Points on a hilly landscape, in no order, each with its height.
From any point a ball rolls to the lowest of the 2 points nearest to it. It stops when none of these is lower. Distance is the straight distance between rows; heights are no part of it.
(176): 15, 29, 1, 36, 42, 37, 10, -42, -41, 11, 9, -20, 5, -6, 25, 53, -28, -35, -23, 7, 29, 5, 59, -15  height 4.87
(559): 50, 14, 68, 6, 12, -16, 41, -18, -25, -41, 16, 38, 34, 31, -6, -7, -45, 30, -15, 11, 19, 12, 19, -4  height 6.17
(623): -55, 18, -75, 40, 26, -13, 20, -4, 34, 18, 30, -22, 7, -28, 25, -21, 56, -15, -11, -5, 7, -1, 44, 0  height 3.06
(653): -45, -61, -23, -21, -6, 10, -16, 37, 43, 10, 58, 13, -1, 36, -4, 12, 19, -7, 14, -16, -25, 1, 3, -13  height 5.79
(32): -2, 10, -25, 1, 6, -45, -80, 29, 2, 6, 13, -37, 47, -44, -24, -66, -11, 20, -11, -20, -37, 25, -40, 26  height 4.98
(20): -53, -50, 31, -14, -34, -15, 50, 39, -11, -18, -8, 48, -13, 69, 19, 37, 24, 1, 40, 5, -2, -15, -10, 56  height 1.03
(704): -6, -18, -5, 23, 41, 26, -7, -41, -48, 10, 49, 23, 51, 29, -6, 3, -29, -9, -20, -13, 11, -17, 35, -29  height 7.17
(302): -42, 45, -58, 67, 8, 20, 22, -54, -24, 49, -27, -12, -29, -44, 28, -2, 28, -23, -7, -7, 30, -18, -1, 20  height 8.00
(351): 7, 47, 46, 43, -22, 20, 29, -58, -63, 14, -43, 37, -34, -18, 13, -4, -25, -16, 3, 4, 22, -3, -38, 26  height 6.09
(196): -44, -15, -42, -2, -35, -1, 11, 25, 72, 20, 2, -10, -54, -11, 10, -12, 54, 0, 20, -13, -1, -3, -8, 0  height 3.42
(408): 42, 68, 36, 36, 44, 2, -17, -72, 0, 3, 21, -1, 19, -59, 17, -79, -9, -4, -16, -17, -9, 16, 35, -38  height 5.46
(60): 10, -62, 10, -39, -18, 22, -90, 32, -11, 29, 5, 5, 17, 12, -6, -31, -37, 33, 24, -46, -43, 1, -83, 3  height 3.68
(217): -1, 40, -1, -7, 1, -58, 66, 24, 63, -52, -22, 5, -13, 23, 30, -11, 37, 40, -6, 46, 23, 23, 26, 4  height 5.45
(152): 69, 57, -28, -48, 26, -28, 9, 30, 46, -17, -17, -71, 11, -61, -4, -24, 35, 29, -20, 38, 11, -13, 47, -33  height 3.40
(748): 18, -10, 15, -35, -29, -13, -89, 34, 8, 11, -8, -33, 2, -33, -32, -43, -27, 13, 7, -31, -45, 23, -67, 12  height 4.47
(33): -7, 17, -41, 4, 40, -69, 8, 36, 37, -7, 1, -43, 63, -26, -3, -42, 31, 37, -26, 14, -7, 5, 35, -1  height 8.03
(713): -44, -49, -29, -11, -4, 18, -68, 26, -26, 21, 30, 10, 10, 2, -4, -5, 3, -21, 14, -19, -49, 3, -43, 32  height 3.15
(484): 56, 96, 47, 35, 31, 21, 21, -63, -27, -15, -44, -9, -44, -46, 54, -3, -30, -8, -6, 15, 37, 28, 35, -1  height 5.62
(640): 1, 30, -85, 36, 19, 24, 18, -42, -9, 40, -48, -50, -19, -37, 11, 17, 37, 6, -14, 7, 58, -48, 17, -23  height 7.88
(166): 63, 80, 51, 26, 5, 7, -16, -48, -34, -2, -35, -30, -8, -78, 3, 0, -39, -35, -11, 4, -4, 34, 7, 2  height 5.91
(448): -35, -21, -17, -13, 29, -28, -32, 33, 62, -9, 78, -7, 39, 15, -12, -23, 13, 0, -19, 2, -44, 28, 24, -18  height 6.49
(577): 33, 48, -4, 28, 10, 28, -41, -68, -42, 31, -32, -46, -14, -65, -12, 30, -31, -48, -22, 0, -4, -6, -3, -13  height 6.18
(628): 36, 28, -42, 13, 48, -38, 10, 11, -18, 3, -25, -59, 61, -32, -4, -13, 8, 38, -20, 9, 34, -14, 44, -10  height 7.60
(279): -18, -35, -13, 32, 5, 36, 7, -55, -42, 44, -2, 44, 0, 26, -8, -15, -8, 14, -5, -28, 31, -52, -30, -25  height 2.69
(736): 3, 18, -19, 24, 39, -8, 61, -8, -7, -25, -1, -9, 12, 31, 44, 39, 6, 14, -12, 22, 59, 10, 78, -9  height 0.63
(284): 14, -38, -52, -40, -29, 23, 2, 27, 42, 18, -28, -42, -32, 10, -28, 20, 19, 18, 2, -8, 34, -37, 3, -46  height 7.40
(678): 12, -41, 36, -20, -14, 64, -49, -35, -55, 8, 10, 37, -16, 24, -23, 40, -41, -59, 2, -7, -39, -12, -35, -7  height 1.47
(363): -26, 38, -52, 17, 17, -18, -11, 7, 57, 14, 28, -37, -2, -62, 4, -46, 50, -15, -11, -1, -26, 18, 22, 2  height 3.63
(105): 42, 46, -18, -40, 17, -39, 51, 35, 70, -41, -20, -30, -6, -14, 23, -19, 45, 45, -15, 48, 22, -3, 38, -27  height 4.66
(767): -47, -52, -4, -12, -25, 65, -53, -3, -27, 40, 9, 33, -41, 14, 8, 22, 3, -42, 36, -26, -56, -14, -56, 27  height 2.70
(82): 4, 16, 24, -7, 37, -39, 2, 17, 64, -31, 60, 6, 38, -1, -12, -28, 2, 12, -28, 19, -30, 31, 37, -27  height 6.52
(338): 32, 51, 53, 20, 2, 21, 0, -82, 24, -13, 20, 42, -22, -22, 19, -73, -7, -15, -16, -16, -6, 16, 14, -49  height 5.69
(54): 11, -40, 6, 4, -7, 46, -35, -55, -62, 40, -12, 23, 0, 15, -34, 12, -36, -7, -10, -20, -2, -45, -50, -29  height 2.23
(719): 6, 32, 25, 1, -31, -28, 40, 14, 30, -28, -34, 12, -36, -6, -1, -17, 16, 16, 11, 17, 18, 18, -19, 15  height 5.98
(504): 3, -2, -88, -1, -5, 15, -5, -6, 25, 45, -38, -51, -15, -34, -18, -16, 46, 19, -7, -11, 35, -54, 0, -36  height 7.70
(616): -5, -21, 37, -20, -20, -69, 27, 62, 14, -22, -19, 8, 33, 20, -21, -8, -3, 39, 11, 6, -15, 22, -25, 36  height 5.77
(177): 2, -80, 21, -45, -20, 31, -57, 51, -36, 14, -12, 20, 10, 43, -5, 24, -31, 22, 44, -27, -38, -15, -70, 27  height 2.98
(651): 40, 60, 11, 38, 38, 35, 21, -58, -40, 10, -42, -29, -36, -27, 39, 48, -28, -20, -15, 19, 52, 5, 42, -8  height 5.32
(331): 40, 21, -22, -50, -6, -11, -14, 39, 78, -19, 1, -59, -13, -46, -24, -6, 24, 1, -14, 23, -14, 9, 27, -35  height 1.25
(119): -61, -64, -26, -17, -6, -16, -62, 73, -17, 17, 2, 5, 19, 12, 21, -12, 21, 15, 43, -24, -60, 6, -66, 75  height 2.91
(398): -58, -22, 8, -11, -39, -10, 54, 23, 48, -23, 1, 34, -57, 55, 31, 22, 43, 3, 29, 3, 15, -2, 0, 26  height 1.85
(453): -20, -59, 21, -16, -30, 37, -6, 12, -19, 17, 0, 47, -29, 38, -6, 17, -3, 3, 37, -21, -11, -24, -47, 7  height 2.29
(402): 42, 38, 36, 18, 19, -15, -25, -38, -17, -4, 11, -1, 44, -36, -23, -56, -27, 8, -12, -14, -11, 14, 3, -19  height 5.06
(707): 17, -17, 7, -34, -18, 11, -57, 35, -50, -25, 7, -21, 11, -2, -29, 75, -43, -61, -5, 23, -37, 25, -15, 37  height 3.43
(620): 23, -43, 35, -43, -18, -33, 33, 52, 48, -27, -2, 10, 8, 51, -30, 1, -6, 55, 2, 3, 2, 3, -8, -14  height 6.37
(789): 29, 5, 62, -4, -10, -24, -2, -6, -7, -15, 12, 32, 22, -1, -28, -43, -31, 23, 3, -7, -15, 16, -26, -3  height 5.58
(139): 38, -19, 50, -4, 17, 25, -8, -45, -34, -17, 46, 41, 42, 35, -22, -11, -50, -4, -17, -8, -2, -1, 18, -43  height 6.77
(168): -48, 27, -69, 50, 34, 8, 53, -30, 11, 8, 5, 1, -12, 4, 58, -11, 48, 0, -10, 3, 52, -12, 59, -6  height 2.45
(545): -67, -60, 18, -26, -10, -39, -14, 77, 23, 10, 6, 22, 20, 33, 17, -9, 25, 32, 46, -22, -61, 14, -47, 58  height 3.31
(422): -31, -19, -43, 3, -24, 25, -41, -1, 16, 45, 2, -18, -35, -25, -10, -6, 19, -26, 14, -30, -18, -4, -38, 5  height 3.67
(362): 13, 31, 50, 27, -21, 36, 27, -78, -21, -6, -9, 62, -42, 14, 19, -39, -24, -8, -2, -7, 25, -2, -20, -19  height 5.93
(716): 9, -46, 35, -46, -26, 41, -69, 18, -25, -10, 20, 17, -13, 15, -16, 40, -39, -50, 15, -3, -60, 17, -33, 15  height 2.32
(643): 4, -5, 0, 9, 4, 38, 5, -19, -72, 9, -2, -1, 1, 14, -3, 92, -37, -54, -13, 24, 11, -7, 16, 10  height 4.18
(735): -7, 35, -18, 18, 27, -41, -49, -6, 32, 5, 39, -25, 43, -62, -15, -87, 16, 11, -16, -13, -39, 20, 0, -7  height 4.30
(728): 43, 15, -26, 2, 8, 25, -29, -31, -27, 13, -18, -53, 12, -29, -29, 35, -26, -14, -20, 4, 20, -25, 16, -38  height 6.58
(220): -34, -22, -15, 11, -17, 15, 46, 7, -51, -3, -19, 16, -10, 40, 17, 92, 4, -41, 5, 24, 30, -18, 16, 41  height 3.47
(618): 21, 5, 31, -34, -19, -15, -24, 37, 3, -37, 16, -21, 7, -11, -36, 42, -30, -40, -5, 24, -32, 43, 8, 17  height 4.40
(173): -56, -40, -18, 31, -11, 4, 46, -24, -14, 27, -6, 62, -9, 50, 18, -34, 29, 32, 16, -30, 34, -38, -19, -2  height 3.01
(385): 11, 26, 1, 15, -6, -4, 61, -3, -21, -28, -26, -8, -14, 20, 24, 65, -8, -16, -4, 31, 50, 9, 43, 14  height 2.42
(709): -8, -50, 39, -16, -36, 12, 30, 26, -55, -8, -34, 52, -16, 52, -11, 49, -10, -3, 37, 2, 3, -23, -40, 48  height 1.73
(107): 44, -52, 4, -50, -30, 23, -2, 32, 27, 4, -19, -11, -15, 36, -41, 14, -20, 39, 6, -15, 23, -24, -13, -47  height 7.00
(774): 47, -5, -36, -11, 24, -7, -5, 3, -27, 1, -18, -49, 54, -4, -35, 13, -21, 30, -22, 7, 35, -32, 35, -30  height 7.14
(126): 19, 18, 17, -5, 20, -4, 8, -2, 30, -32, 42, -1, 10, -3, 1, 10, -6, -18, -20, 18, -4, 22, 53, -30  height 5.94
(590): -61, -25, 51, -14, -2, -45, 12, 51, 58, -14, 45, 40, 7, 35, 10, -20, 23, 12, 20, 1, -57, 30, -24, 41  height 3.84
(518): -25, -17, -9, -5, -8, -9, 8, 24, 8, -7, 25, 8, 5, 12, -10, 14, 6, -12, 2, -2, -6, 4, 8, 5  height 5.30
(485): 22, 61, 41, 30, -19, -29, 47, -12, -24, -18, -49, 14, -18, -25, 11, -18, -10, 12, 8, 13, 26, 21, -17, 36  height 6.24
(41): -37, 6, -32, 4, -26, 9, 51, -8, 60, -21, -2, 19, -66, 37, 31, -6, 49, 11, 11, 9, 37, -6, 14, -16  height 2.66
(123): 15, -2, 65, -32, -19, -51, 11, 58, 13, -48, 10, 4, 20, 15, -27, 29, -26, -7, 1, 29, -34, 42, -10, 42  height 5.17
(502): -64, -16, -53, 43, 2, -1, 53, -23, -14, 19, -8, 25, -5, 31, 31, -3, 41, 3, 3, -9, 45, -29, 20, 7  height 2.94

For each start below, name the point where the ball stops.
(628): (736)
(32): (168)
(422): (20)
(351): (402)
(484): (736)
(719): (331)
(748): (20)
(107): (678)
